Each row is a point on a landscape with many valleys, with its height.
From any point a ball rolls to the lowest of the 2 points nearest to it. It stops when none of these is lower. Distance is the straight distance between rows; heights are no part of it.
gofu: [ 45 111 119 129  73  90  89 110 101  90  98 135  74  78  81  84  89  64
 121  93 126  88  46 106  80 108  85 157 113 118 109 128  93  96  25  94
 114  80  89 126 142  87  83  99 134  62  66  78  74 114  61 119  67 134
  85  62  82  64  82 103 119  83  70 113 100]  height 372
maf: [113 126  95 113 145  81 135 120 116 132  86  82  94 115  99 118  70 118
  92 115  89  98 134  63 126 107 102  93  93  95  87  91 123  87 122  51
  91  97  78 122  98 116  38 124  84 109 127 106 119 133  82  72 114  59
  98 104 123 133  84 123 126  70 141 109 120]  height 582
vuge: [ 71 125  86  97 105  93 118 129 128 118 117  86 106 124 110 115  80  41
  98 119  90 115 137  55 119 115 118  74 109  90  87 118 126  93 111 118
  62  83  72 102  93 119  72  90  76  81 108  92  78  75  46  98 124  72
  90  31 121  89 101  97 159  76 110 114  96]  height 473
lesal: [101  65 127 152  89 143 106 123 104  80 100 135  87  83  54 106  80 126
 117  42  89  78  91  93 104 109  82 139 119 129 114  76 108  73  81 117
 128  85  75 123 108  71 100  90 114 112  98 116 145 151 100 126  66  95
  95 126  82 136 117  97  76  69  87  65 129]  height 673
litot: [145  96 132  85  79 103 102  67 111 114 105 106 107 143 103  89 121 114
  85 103  96 132 113  81 100 113  89  65  73  86  55  94 100 106 128  31
  85 117 134 108  80  88  90 113  86 149 113 111  98  91 165 109  78  70
  90 145 111 106 107 104  70 116 142  47  81]  height 524
rafep: [ 54 102  79  82  75  85  82 100 138  87  85 106  82 108  76 118 104  44
 127  84 133  92  85  82 128  87 114 105 132 102 107 115  81  82  78 153
  68 113  62 104  90 131 102  81 107  63  56 119  83  60 102 136 126 116
  89  67  70  85 126  94 110  83  92 137  71]  height 475
vadav: [ 80  76 108 138  96 152  93 124 117  90 103 147 100  93  47 105  49  84
 110  67 124 104  59 101  69 115  85 146 122 121  89  87 104  57  97 106
 118  68  80 147 116  95  69  83  92  91 114  95 120 147  91 129  73  74
  86 109  79 100 122  94 109  79  88 110 114]  height 644
Lago: [ 87 109 118 102  64 134  71  75 107 110 105 118  82 140  51  98  97  90
 116 107 115 100  64  88  69  99  64  89  75 104  49 114 107  84  92  79
 108  92 109 113  97  94  51 110  92 123 102  82  90  99 134  95  91 101
 106 116 101  77 100 100 105  98 129  82  95]  height 335
vem: [110  81  72  70  53  95  89  89  69 102  93 142 123  38 129  97  98  80
 116 101  76 107  94 126 102  67 107 127 165  98 164 121  46 157 102  75
 116  96 122  96 119 149 118  87 114 127  76  96 103 130  91 102  54 139
 101 113 112  86  83  89  69  90  51  83 157]  height 391
Salo: [159 129  98  84 133  52 145  81  55 116  57  57 111  85 157  81 125 140
  67 140  89  98 153 104 134 102 115  96  69  72 116  84 104 111 133  82
 119 136 125  64  87  99 104 129 128 121 107 115 109  87 100  75 120 102
 126 114 127 134  61 138  97 101 110  61  61]  height 580
papet: [ 90 148  96 103  62 127  96  83 102 111 102 121  70 124  56  77  72  92
 122 118 134 107  45  73  61  86  67 111  86 105  56 124 109  93 102  38
  91  94  81 144 106 112  36 120  81 118  95  53  76 106 104  68  81  98
 110 129 112  64 106 101 108 130 112 107 130]  height 413
nug: [ 99  88  52 111 120 101 113 155  85 101 114  67  87  73 106  78  74 131
  57 105 106 110 140 110  75  91  80 132  93  97 137  66 104  66 120 111
 139  95  96 101 119 130  98 118  69  98 138  85  94 114  71  72 109  63
 106 101  89 130 101 116 108  95 120 135 140]  height 652
Vifiz: [ 50  95  82 100  62  89  70  93  64 116  95  94  79  43  99  69 124  83
 100  90 131 100  88 109  53  84  78 151 114 117 128 108  94 109  47 129
 115  83 135  78 120 135 138  99 113  59  84  87  61  84  72 108  87 143
  88  97  80  90  78 113  90  88  91 125 140]  height 442
vema: [147 100 114 108 118  93 118 119  50 134  99  40 107  73 113  68 113 166
  77  94 122  70 128 106  69 104  87 130 103 116 115  67 147  90  95  85
 117 135 125  88 103  97 140 145 102  91  95 107  86 124  93  86  99  61
 103 141  74 154 107 118  46 102  77  86 104]  height 667
leb: [ 79 129  58  88  93  95  94  89 129  72 126 114  96 115  80  76  86 101
 129  88 113  97  50  70  77  91  79  98 108 114 111 131  85  97 111  55
  58  85  66 139 102 119  53  98  81 103 116  70  96  87 102  45  91  98
 126 121 126  72 118  91 100 156  85 120 122]  height 480
fef: [ 62  96  80  84  80  78  99 133 110  95  98  95  98  84 130 118  86  59
  99 102  75 125 118 119 136  82  94  77 102 124 147 140  73 131  55 108
 104  68 122  99 122 112 114  94  85  82  97  90  88  86  92  91  94 142
 101  54 110  86  75  72 119  81 102 134 130]  height 298
radi: [126  71  84 103 100 105 105 110 155  80 112 126 130  96  74 105  99 169
  79  55  82 108  91  96 105 114  72  66  64 114  88 118  76 101  71  45
  95  71  97 117 111  75  99  97  95 117  93 108 111 146 171  60  74 108
  95 123 124 133  69  83  78 109 153 123 115]  height 781
Kozam: [ 82 129 107  88 108 126  61  95 108  72 124  69  91 135 100 119  70  50
  80 120  57  95 116  79  90  66  92  40  81 128  87 107 107 101  90 103
  78  59 113 127  72  84  98  75  53 124 122  70 110  40 109  96 114 103
 120 106  92  76 130 101 106 122  59  98  99]  height 469
vanam: [ 73  57  51  91  55  94 103  91 118  62  90 118 105  88  96 101 147  71
 131  65 134 141  58 100  85  91  94 136 144  92 144 113  75  96  95 147
  97 115  80  82 112 131  90  83 112  63  70 109  83  71 102 109 119 106
  94  71  77  88 101  72 100  98  86 124  96]  height 421
Roped: [119  97  82 121 124 105 116 111 116  93 126  90 116 107  95  91 113 154
 109  81 146  91  64  85  84 118 111 110 113 101 112  73 118  80 122  94
  75 126  47 110  83 113  90 119 106  86  96 110 115 115  95  88 104  54
 109 127 100 140 132  86  92 122  97 114 109]  height 603
Nini: [ 84  86  78 103  85 115  60  90 126 106 132  89 111  96  51  90  97  97
  88  87 141  69 100  77  64 101 103  64  99 105  69  95 122  66  88 123
  69 103  81 120  79 151 121  88  51  87 119 100  88  87 111  93 127  59
 101 109  79 111 113 115 100 117 117 150  98]  height 572
pabir: [113  54 114  79  96  95 105  94  96 135 149 113 115 114 120 101  83  86
  85 115  70 126 157 102  65 115  88  73 112 111  59 124 126 101 105  78
  78  64 150  97  93  92 133  99  77 130 136  92  56 101 100 106  64  38
  74  85 114  87 113  77 102 104 107  55 124]  height 666
ber: [ 60  89 128 100 102  96  90 101 142  81 113 118  75 109  75 124  86  38
 128  61 132 162  49  92  99 106 137 121 129  93  91  92 105  65  96 147
  89 113  76 105 109  98  85  85 112  61  60 128  96  91 107 158 122  87
  89  67  60  91 127  68 122  81 102 129  61]  height 522
Fusu: [ 90 109 157 124 149  90 106  83  57 128  96 115  84 104 111  95  91  82
  96 122 137  82 133  97  76 118 117 119 145 131  64  73 161  87 109 110
 106 114 154  74 111  52 143 102 116  83  99 101  97  77  65 117 110  67
 134 116 106  84 139 126  77 106  55  40  56]  height 726
Tatot: [ 70 108  92 101  98 122  73  84 100  40  83 109  79 103  62 122 113 106
 109  74  91 121  54 117 126  55  72 111  71 105 121  81  75 100 101 119
 126  83 108 104 101  82  65  95 122 116  84 112 133  72 171  88 135 166
 134 161  92  66 102  84  71 117  83 129  96]  height 329
rok: [ 96  96  88  78  24 109  74  65  69 104  90  68  82 128  95  96 159  74
 116  82  64 123  97  84 101  71  47  65  80  89  79 140  86 112  49 130
  92 122 109  69 103  83  90  91  92 110  95  72 100  66  95  88  87 157
 112  69 106 116  65 117  77  80 122  72 116]  height 485
narun: [ 95  76  81  90 146  69 102 132 121  74 123  94 125  95 147  94  75 105
 106  91  93 105  86 119  93 102 122 110 126 123 167 103  87 112 109  77
  88  59  83 117 120  99 102  97 106 100 114 110 122 111  93  78  99  92
 104  94 107  95 111  70 106 131  71 112 126]  height 579
Depa: [ 68  75  79 102  77  97  80  90 146  95 115 121 112 106  48 108 110  91
 126  90 164  71  82  89  93 115 117  87 117  84  79 108  97  77 100 135
  54 118  45 100  78 133 106  88  96  73  92 113  62 105  90 108 123  77
  71  55  94 113 119 110 125  94 109 144  61]  height 525
Duv: [ 55 100 113 117  99  79  87 101 117  71 107 117 102  99  97  81 100  91
 118 100 130  63  43 109  90 107  98 115 104 134 105 111 106  79  34 105
  91  76  70 133 120  65 115 104 123  55  78 103 103 106 101 129  96 116
  91  81  68 105 121  84 104 124  79 121  80]  height 301
vuvus: [ 62  70 137  84  92  43 130  94 139 105 106 156 124  96 113 130  73 123
 117 120 115 116 116 103 121 146  96  73 101 108  61 156 114 113  72  41
  78  42 132  82 120  69 141  99 151 102  89 147  56 142 105 105  83  93
  50  67 132  67  70  68 107 117 125 122  85]  height 839
liv: [ 92  92  96 114 109 111 106 108  54  97  90  80  91  96  92  99 106  81
  87 100 101  90 148  92  89 104  85 116 124  95  98  96 124  92 114 159
 112 109 119  75 104  86 129  87  74  93 109  97  99  69  63  90  95  89
 126  78  83 118  97 116  96  85  77  77  90]  height 536
dobi: [ 94 120 121  96  66  93  80  66  57 117  71  53  69 128  88  80 160  79
 108 116  92  94 112  90 105  87  70  77  92  81  63 118 124 111  44 145
  99 140 113  67  89  75 102 103 111  89  67  87  97  55  91 101 108 140
 117  76  82 108  60 139  74  76 108  76  89]  height 548
tatus: [ 88 121  98 129 145  77 133 136 118 106 108  77  83 117  88 140  71  99
  92 104 104 135 140  57 123 114 120  84 118  89 102  86 155  73 110 112
  85 106  75 111 103  99  67 110  85  59 113 114 114 112  77  77 138  61
 105  78 114 120  98 103 140  75 107 117  93]  height 532
pid: [133 102  96  94  94  93  96 106  94 126 101 102 130  95 132  74  95 111
  97 117  59  28  94 122 111 116  97  82 104 128 101 132  96 153  61  71
  72  82  69 111 114  89 139  82 105 112 104  79  99 132  63 121  51 133
  64  75  98 119  96  97  92 111  78  61 125]  height 307
Fudu: [ 82 132  78 119  71 117  97 104  71 112  67 103  86  89 110  79 113  92
 108 107  81  65  69 110 107  93  72 137 100 112 126 130  83 123  42  99
 116  97  69 118 138  94  84  94 109  69  80  75  91 106  67 109  77 169
  97  62 112  86  66 109 115  78  79  88 122]  height 434
tonag: [ 60  69  65 107 105 107 104 113 101 107 111 113  95 102  85 104  67 110
  91 120  78 107 115 108  92 111  68  93  91 126  86 130  76  71 105  78
 107  47 113  99 121  87  74 110  97 105 140  83  78 126  75  71  79 100
  93  86 141  81  81  88 108  88 108 104 131]  height 659
mog: [118 116 142 123 154  78 118 100  36 136  85  80  76  63  91  82  92 136
  86 102 137  66 153 102  92 100 110 127 130 129  90  67 146  89  97  90
 115 128 162  86 120  89 150 135 107 108 113 111  87 116  72  78 114  66
 116 151  95 121 124 138  60 106  74  78  90]  height 695
guvuz: [142  90  85  93 103 103 116 112 114 114  73  84  89 104 108 105  94 148
  61 112  58  94 127  97 121  90  84  85  43  87 100  76  94  79 124  49
 135 113  98 100 106 107  58 126  79 142 130  99 120 138 113  80 108  85
 116 142 114 153  77 145 108  68 146  91 101]  height 638
dopos: [ 97  82 108  74  55 101 100  74 126 116 112 120 138 104 118 122 105  44
 143  82 102  82  97 108 115 100 114  94 126 100  95 135  85 146 102 107
  65 109  92  89  86 125 140  67 106 117  72 108  68  87  76 150  77 121
  62  61 102  76 111  78 109  93  93  90 101]  height 288
beza: [ 96 128  67  98 110 108 104 130  72  86 110  58  65 106  97  81  66  93
  58 119  96 142 121 102  62  80  94 125  92  89 128  66 115  71 151 113
 144 104 123 113  97 101  55 122  67  92 132  66 101  65  82  70 129  80
 148 134  80  90 104  96 124 131 101 120 103]  height 681
fofu: [113  77  89  90  86  85 137 103  64 118  78  80  79 105 115  94 108 146
  59 119  61 120 143 112 118  89  61  91  47  89 102 106  96  60 100  67
 135  93 139  75 118  81  49 136 106 118 139  88  93 127  98  82 100 101
  99 102 122 132  57 128 103  72 155  63 105]  height 682
Pas: [101 127 165 136 122 129  86  69 117 104 110 133  82 116  58 135  85 101
 116 108 116 103  87  86 101 130  94 108 120 107  49  82 134  94 114 101
  83 105 115 111  72  77  97  91 121 129  92 114 107  93 123 120 101  61
  94 141  97  67 151 109 101 102  78  77  75]  height 779
nik: [116 116  73  97 103 118  84 132 118  96  80 103 108  72  84 111  71 121
  79  97  54  60 100 110 144  80  92  73  79 102 125 103  50 114  79  72
 129  94  73 120 102 106  88  95  78 117 108  74 140 146 122  74  75 144
 120 114 131 137  83 115  88  68 112 128 143]  height 725
noro: [132  92 110  99  65 136  94  64 126 107  93 103 106 151  63 114 138 124
 102  84  72 108  86  96  96 118  58  60  48  77  41 102  80  89 110  71
  91  96  99 102  70  63  81 109 103 134 105 101 116 108 162  99  66 111
 111 137 114 108  95 107  65 100 150  46  75]  height 441
Nog: [102 124 148 112 121 111 112  81 116  90  93 120  91 118  66 128 108  99
 115 114 120 125  54 107 112 110 128 110  78  55  55  81  84  84 137 106
 118 115  92  87  85  94  68 118 135  93  76 122 114 107 140 119 137  96
  83  97 103  63  95  79 151  99 132 107  51]  height 825
rabug: [134 141  92 116  86 123 105  71 115 133  94 122 131 100  80  76 112 124
 117  98 116  15  56 102 104 116 127 112 107  84  78 101  77 138 116  93
  67 146  41 110  74 125 100  90 120 115  74  95  81 133  82 115  78 121
  65 106  93 103 110 106 102 115 104  80 107]  height 568
Sazu: [ 95  99  97  87 135  76  85  95 129  55 109  88 124 106 128 117 102 124
 107  94  86  95  89 105 111  89 147  74 116 105 141  84  75 117 115  96
  86  80  84 108  92  91 136  84 107 126  96 129 145  74 153 104 111 109
 106 132  86  90 137  84  67 155  61 104  96]  height 625
ses: [111  57  68  72  55 101  95 103  90  85  95  82 113 107 121 107 141  88
  99  81  55 142 109 113 110  83  67  91  79  95 116 132  78 128  67 121
 118  99 110  76 114  92 103  87  80  99 106  82 105  78 102 103  74 138
  97  68 104 104  67  82  85  79 125  86 131]  height 403
Zet: [102  98 132  65 104  68  77  89  84 104  95  89  95  79 142  84 106  68
  93 121 122 144 109 109  88 105 134 102  92  84 108  93 105 133 111 115
 116 100 145  87  89 128 133 105 102 102 100 113  94  68 117 118 126  83
  88 100  91  57  98  83 116 125 105 136  95]  height 708
nibir: [ 84 119 134 108 122  45 157  84 129 107 113 118  90 124  96 132 108 115
 128  85 151 150 100  36 107 122 146  93 141  79  80  88 154  87 127  91
  59 120  90  81  90 109 100 110 127  70  83 155 104  94 116  78 123  32
 101  91 119  93 110  84 118 125 110 101  76]  height 520
fur: [122  99  91  61  51  93  85  68  62 130  66 125 108  55 121  74  83  96
 113 120  90  94 109 117 100  84 115 100 133  89 119  99  57 146 135  51
 117 109 129  85  97 168  98 101 100 166 104  95  75 109  90 102  72 116
  95 135 123  88  86 121  60  93  73  91 153]  height 472
Rotog: [117 144  97 118 139 114  94 106 118  98 136  57 100 141 104  93  81  83
  70 110  73  55 114  56  96  94 100  43  86 117  74  94 125  95  99  77
  59  95  77 144  81  67  94  99  44  99 138  59 119  71  87  78  91  94
 121 105  99 120 134 119 105 124  85  78 102]  height 541
nem: [ 93 135 110  94 105 134  71  91  86  62 100  82  75 117  87 109  94  71
 107 117  71 126  90 105 104  63  92  95  61 109  91  79 100 107 125 120
 128  76 114 108  85  75  59  87  95 122  96  65 126  40 122  91 122 128
 140 139  83  56 115  96 105 106  73  86  92]  height 397
mopav: [129  73 127  95 103  87  85 106  95 103 101  85 127  71 126  87 115 105
  65 114 120 118 103 134  84 114 120 100  70  84 101  87  91 110  97 119
 135  93 115  93  95 111 146 124  93  74 111 101  88 109 126 140 124  79
  77  79  85  87  82  88 130 104 141 136  72]  height 680
denar: [125  86 110  73  66 107  89  62 143 109 105 131 127 115  90 118 113  92
 126  82  87  66  91 111 117 112 134  63 105  98  69 128  70 150  98  86
  67 113  82 104  75 123 154  67  86 139  66 123  99 117 136 133  69 132
  72 108 104 104 116  90  59 112 113  99 104]  height 412
vabo: [101  49 101  89  64 111  89 140 108  89 118 141 123  45 124 113  74  53
 115  64  80 122 101 133 103  73 111 125 152 112 152 112  57 135  74 111
 122  82 120  99 118 132 148  70  88 109  90 107 108 131  92 137  63 126
  87  74  84  98  90  61  86  60  75 114 144]  height 303
renaz: [ 91  84 111  92 107 125  75  87  98 133 122 108 118  95  95  99  66  67
  85 123 103  70 156  84  74 101 102  66 135 116  63 108 117 111 121  93
  70  69 145  99  76 139 135  82  68 144 139  86  63  85  70 108  86  38
  94 114 111  72 130 113  99 125  72  98 111]  height 685
mus: [ 59  96 101 114  94 113  86 111  99  66  87 133  79  80  72 119  77  83
 113  71  87 125  72 106 102  77  96 117 105 125 136 101  81  93  77 111
 133  64 113 120 123  91  85  84 103 101 101 106 129 107 132 106 101 142
 118 128 110  77  96  76  76 100  72 122 127]  height 261
Nofem: [ 59 109  61  73  88  70 101 125 119 101 110  78  99 105 123  95  83  70
  92 117  83  83 132  83 129  85 102  71 107 120 137 138  83 111  70 103
  56  71  80  96 119 129  88  91  75  56 111  80  80  77  66  64 107 121
  94  33 125 107  78  98 124  98 114 136 120]  height 386
Bibed: [105 103  97 103  68 117 116  83  52 135  47 131  86  53 113  93 107  98
 121 106 110  71 103 124 134  88  93 164 132  68 125  92  74 119 117 119
 127 143 107  73 106 150  94  93 144 119  74 113  76 122  54 126  99 127
  72 108 113 103  70 128  96  58  84  88 143]  height 547
zul: [115 101 153 126 109 141  85  69  56 115 102 129  90  97  61  94 107 109
  91  99 125  89 118 105  77 128  88 117 126 119  60  58 124  88 107 102
 116 111 158  94  88  67 123  99 121 123 104  97 100  91 117 124  97  51
 119 148  65  85 142 111  69 108  64  46  65]  height 753
vila: [142 120 114  62 142  49 135  90  52 107  77  79 117  96 163 105  99  96
  85 129  88 128 140 105 121 106 151 103 108  62 112  76 111 128 168  94
 119 130 131  60  91  98 117 111 109 126 105 113 108  69  93  92 125  88
 118 100 111  93  79 111 111 110  90  69  70]  height 626
lizo: [132  66  94  71  60 113 101  73 106 139 147 111 125 134 125  84 110  99
  91 115  92 122 112 101  69 134  88  74  88  81  52 130  97 105 132  66
  68  94 118  97  76  91 119  95  71 141 126  82  59  79 111 103  69  60
  74  99 104  95 109  88  95 123 143  37  96]  height 608
dip: [115 108 104  79 110  71  90  92  75  90 109  65 113 108 153  60 149 111
  89 113 104  81  74 124  87 105 144  97  81  98 109  87 111 120  67 142
  91 126  85  97  77  86 141 101 108  65  80  84 117  57  85 134 118 107
  99  82  66 103 122  91 111 152  73  91  68]  height 302
Ponu: [ 98  88  51 100 115 100 109 133 152  63 129  94 119  99 105 105  85  77
  98  79 105 157  68 107  78  80 128 127 106  78 154  91  73  78 142 122
 107 102  83 113 102 134  65  98  79  57 120  83  94  97  87  87 140  89
 113  78  86  73 114  64 157 116 128 168 100]  height 304
zuti: [ 68  74 114 130  99 121 123 123 101 114 116 137  87 130  71 113  50  76
 112 100 113 147  99  61  67 121  91 118 130 109  71 107 141  53 117 101
 102  73 112 112 130  83  47  99 105 106 112 109  88 123  63 111  81  40
  89  82 101  85 118  90 119  70  99  83 114]  height 609
pilo: [ 83 122 115 128 123  70 123 101 128  78 122 105  97 103 101 112 122 137
 132  71 174 132  47  56  85 119 139 115 122  89 108  67 142  76 116 110
  73 143  54 101  86 120  88 103 122  54  73 144 108  97  90  94 119  44
 110  99  97 105 123  84 112 125  82 126  87]  height 566
zofed: [149 116 114 106  79 135 110  61 152 108 107 136 132 114  72 108  99 128
 124  79 112  66  53 122 107 121 117 108  87  76  52 107  57 128 144  76
  78 150  66 124  73 112 114 101 109 123  69  97  83 133 134 121  71 110
  74 119 102  84 111  93 105 114 129  88  89]  height 509
ragur: [ 88  85 103  86  90 107 112  84 100 112 109 132 119 120 124 105  90  69
 126 120  74  83  95 119 115 115  98  84 102 116  71 146  85 126  91  88
  66  66  95 102  94  68 117  78 112 124  96  98  74 106  80 122  60 120
  68  68 124  78  99  97 111 109  78  54 100]  height 128
tinos: [123 118 119 105  86 114 104 122  72 117  41  89  98  52 126  93 103 107
  86 103 106  95 114 144 126  91  96 147  89  69 134  86  98 122  87 134
 156 131 109  82 112 135 117 118 119  90  79 113  93 144  85 142 125 125
  73  93  91 126  63 115 123  44 129 127 132]  height 585
vev: [ 79 104  54 103  66 164  91  99  90  79  97  97  68 134  71 115 113  59
 122  84  61 119  79  95 110  65  48 110  89  96  98 117  65  76  89 134
 118 101  68  96 107  64  35  84 109 118  96  57 110  78  83 103  76 162
 120  85 101  76  95 100 107  55  87  72 109]  height 553
duliv: [150 126 124  99 115 107  70 128 108 100  69  61 121  81 118 109 101 104
  71 102  89  89 121 108 137  86 117  96  80  83 116  79 119 130  72 128
 143 130  89 101 100 126 130 104  78  98  72 118 134 140 145 130 127 120
  67 102  85 146  69 106  98  68 127 149 113]  height 620
nodur: [105 153 167 132 133 132  66  67 126 112 116 118  71 140  63 137 101  78
 109 127 113 114  68  97 113 114 123  73  86  82  34  81 121  91 120 105
  82 105  89 112  74  77  75 113 128  89  83 101 105 101 140 124 124  82
  86  97  93  58 138  99 154  79 113  91  23]  height 805
mavov: [126 151 104  86 103  59 110  76  70 160  69  81 103 107 144  63 114 116
  98 154  87  31 106  99 130 122 103  79  68  97  97 138 104 156  74  68
  85 103  78 104 104  97 106 113 113  95  97  82  91 107  62 102 102 141
  74  67 119 101  66 131 106 109 103  68 105]  height 439
rap: [138 123  83  90 156  67 118  96  73 132  61  66 115  92 146  93 130 140
  91 144  70  46 138 114 155 115 111  82  72  87 125  97 100 122 108  85
  94 105  93  88  93  99 105 114 121 103 118  96 120 107  80  74 109 124
  89  87 135 143  70 142 106  86 102  75 100]  height 523
fudat: [112  83 107  98 145 125  69  93  77  63 108  85 120  94 106 123  97  89
  69  91  59 102 143 127 103  89 107  86  94 112 128  65  87 108 136 141
 125  82 155  91  85  75 145  75  91 130 125 103 131  51 133 113 127 101
 130 151  87  77 129 100  75 117  58  82  59]  height 696
lepi: [142 116  87 110  85 128 125  76  79 123  57 126 108  80  84  85 107 125
 135  96 114  43  80 114 124  93 102 162 122  62 107  78  78 101 143  92
 105 168  66  88  89 133  85  95 132 128  74 111  97 136  68 117  92 115
  72 129  96 127 101 136  84  77 100  82 130]  height 587
Rimo: [ 69  75 126 128 105 117 116 101 140  84 137 136  93 122  79 130  73  56
 124  66 104 164  74  82  64 121 127 116 143 110  81  80 133  55 125 139
  87  83  88 110  88  91  88  85 109  90  97 126  94  74 102 131  94  48
  94  88  85  82 136  76 120  87  87 101  64]  height 562
lum: [ 90 124  86 132 101 137 110  92  88  74 105 106  70 158  82 104 128 107
 122  80  68 103  56 117  96  86  71 123  55  99  91  92  83  70  91 117
 105 100  67 107 114  22  34 107 133  99  90  77 152 100  99 105  75 138
 106 101  89  92 118  90  78  91  94  49  80]  height 601
fepu: [ 71 115 103  97  98  74  76  94  75  80  94  70  75  94 122  54 143 102
 106 115 133  71  47 128  69  96 114 112  75 123 103  90 103  93  37 132
 104  90  90 108  96  95 125 105 116  54  78  73 101  58 107 113 120 123
 101 100  67  75 111  99  93 143  72 108  81]  height 219
vezu: [129  74  83 111 129 102  97 112 107 106 115  58 114  84 112  62 125 181
  83  89 128  86  84  89  61 106  82 108  81 118 121  78 117  93 101  67
 102 123  94 105  95 114 123 140  97  94 100 111 105 122 121  54 102  53
 108 148  97 163 117  91  51 129  94 126 115]  height 636
Loder: [ 86  58  76  77 125 112  84  87 125  53 116  98 114 102  94 120 102  92
  84 100  68 115 125 112  99  97 115  71  92  95 116  85  70  98 148 127
  90  71 137  74  76 100 120  81 100 135 125 126 109  53 144  92 127 104
 114 128 112  70 129  78  90 138  89 108  71]  height 665
Ked: [115 109 105 104  90  80 105  75  54 101  78  59  82 151  90  91 152 114
  67 135 106 106 126 104  98  91  75  66  51  54  50 118 124  86  93 128
  97 148 121  54  93  70  84 125 107  78 104  93 100  67 106  73 118  97
 134  55 101 117  61 129  97  68 139  64  44]  height 602
gefo: [ 96  70  65  99 116  97 121 123  43 111  93  61  88  74  96  77 107  99
  87  96 113  85 157 100  77  84  82 125 143  91 117  76 136  65 155 134
 114 136 128  70 102  98 119  98  61  81 143 113  89  70  59  57 113 110
 162 108  93 131  92 140  67 107  77  86 101]  height 570
pivo: [ 85  88  45  87 106  96 101 105 147  68 133 124 127 100 104 106  79 101
 128  67  94  98  74  92  88  84 121 105 138 123 147 123  52 105 126  56
  50  74  62 124 105 116  86  82  85 110 107 103 107  98  87  62  73 101
 118 114 116  95 120  89  89 132  66 117 132]  height 533
viba: [ 65  82 111  90  89  80 106 117 108  77  85 146 103  61 108 130  74  70
 129  78  89 122  98 117 129  98 112 107 124 133 125 127  74 125  66  89
 109  80 120 101 127  97 112  86 129 103  74 130  95 117 101 119  91 131
  87  88 119  81  83  59 105 100  92 138 116]  height 187
toliz: [ 81  90  67 114  96 155  90 142 102  90 101 125  93  89  74 111  48  88
  80 110  40  83 122 101 122  86  71  85  81 122  99 111  52  77  98  92
 125  54  93 118 108  92  73  83  75 121 121  75 108 140  84  87  69 133
 111  93 132 113  85  92 114  58  96 102 138]  height 694
Luru: [ 98  72  42  80  66  84  91 111 140  50 106  98 115  82 110 109 131  90
  95  71 106 155  71 104  94  74  99 105 100  70 163  99  59 100 119 130
 123 120 105  82 102 134  74  94  86  65 107 109  78  90 127  88 153 114
 115  74  92  76  78  66 122 113 145 170  94]  height 362
Vifez: [107 100  96 105 124 109  67 114 119 101  94  93 106  76  72 105  88 124
  69 114 121  60 118  99  95 103 116  75  80 105  96  87 111  99  96  87
 100  88  99 109  95 149 120 102  55  93 118  99 105 117 126  84 140  81
  96 130 107 106 106 116 103 104 120 172 102]  height 607
zodi: [127  94  99 118  95 108  93 127 103  89  88 104 104  89  94  87  88 162
  86  85  73  68  79 107  99 101  65  99  60 130 105 107  82 102  66  45
 132  82 101 125 119  71  87 115 100 117  96  93 126 159 156  72  76 132
 109 144 106 129  85  93  67 104 119 105 125]  height 755
Seg: [ 80  92 150  77 116  27 130 115 119 103 109  96 100 109 144 110 126 105
 111  99 151 151 108  78 108 120 146  92 125  94  87  95 157 102  71 106
  80 112  96  65 106  90 138 111 134  54  78 150  96  80 108 101 132  53
  92  54  91 102  95  77 112 121 111 130  70]  height 457
vafod: [133 123  84  97 132  90 135 112 100  87  98  68  87 122 122 110  92 114
  68 114  82 159 116  90 106  94 105  92  69  73 119  48 105  79 172  96
 125 114 114  97  94  89  42 118  80  97 126 111 120  94  89  72 133  61
 145 118 105  98  98  95 140 113 120  92  64]  height 703
samuf: [ 95  69 111 134  84 127 120 104  78  83 112 116  91 120  66  91 120 105
 116  62  94 123  91  91  81 111  72 131 106  98 100  85 118  74  77 135
 111 109  84  89 118  51  67 101 124  91  92 109 129 113  91 125  64  94
  96  93  84 122 105  92  63  64  87  57 101]  height 643
kobi: [ 67  96 111 117  91  94  93  92  49 133  90  89  82  62  87  73 110 103
 102 127 123  54 120 103  76  99  87 133 117  98  96  95 124  92  57 143
 105  91 129  91 113 118 142 102 128  74 100  96  78  84  54 109  96 100
  91  88  76 117  90 139  76  79  71 110 114]  height 489
mibo: [109 144  91 103  66 139  96  93  61 119  70 112  73 125 101  97  89  63
 124 101  58  96  70  91 134  67  64 128  87  96  92 109  76 105  88  99
 123 116  70 111 108  86  38  89 103 123  92  49 110 114  73 113  75 161
 107  95 102  82  83 118 123  59 102  55 125]  height 501
kemi: [100 111 119  68 122  51 120 103  94  80 119  65 101 130 161  94 160 112
 103  85 130 140  85 107  94 105 155  84 100  90 100  90 117  92  85 122
  72 137  74  77  86  72 132 104 107  39  60 110 115  46  99 113 118  82
 117  62  68 113 112  65 108 144  86  99  52]  height 382
lek: [113  93 137 109 129  86  71 128 107 112  74  88 108  65 109 101 119 117
  74 125 106  56 124 133 118 114 105  86  65 104 100  86 126 111  51 129
 139  89 103  89 104  95 161 102 100  65  90 118 103 135 121 141 122 117
  45  85  78 126  82 113 114  79 128 155  70]  height 651
Nopo: [ 95  78 123 102 124  61 133  98 136  96 108 131 122  95  94 124  87 155
 101  99 108  91 108 109 114 137  85  68  86 118  75 142  95  97  80  42
  81  65 115 108 119  69 126 103 123 104 101 126  91 144 134  72  92  92
  72 107 130  98  84  78  99 130 136 117  92]  height 812
gada: [ 99  92 101 107 117 115  76 109 122 133 109 112 115  65  94  90  59 108
  87 123 111  22 132 103 108 113 117  58 109 114  99 100  90 122 101  69
  74  80  94 128  86 144 143  83  59 123 133  91  96 128  86  90 100  73
  78 115 112 109 115 128  86 107  85 132 132]  height 641
rogi: [120  66  51  76 122  64 126 121  61 113 109  40 103  69 147  76 105 138
  71 111  82 101 162 121  86 103  90 116  99  92 152  91 107  89 139  98
 101  99 135  69  99 115 109 119  79 103 139  95  91  97  65  45  88  89
 130  96 109 149  67 133  87  99 101  92 123]  height 612
nefi: [131 157 136  87 145  88 111  94 102  90  92  69  94 123 107 129  94  85
  81 106 100 158 129  76 137  97 130  80  90  78  88  73 130 113 166  96
 110 129 114  87  90  77  85  94 101 102  92 123 122  66 120  89 131  96
 141 119  98  86 112 102 115 101 100  72  55]  height 670

Where does a ball stop that starts at each point below?
vema => fepu
vila => ragur
Loder => Lago
Rotog => viba
renaz => rafep
guvuz => viba
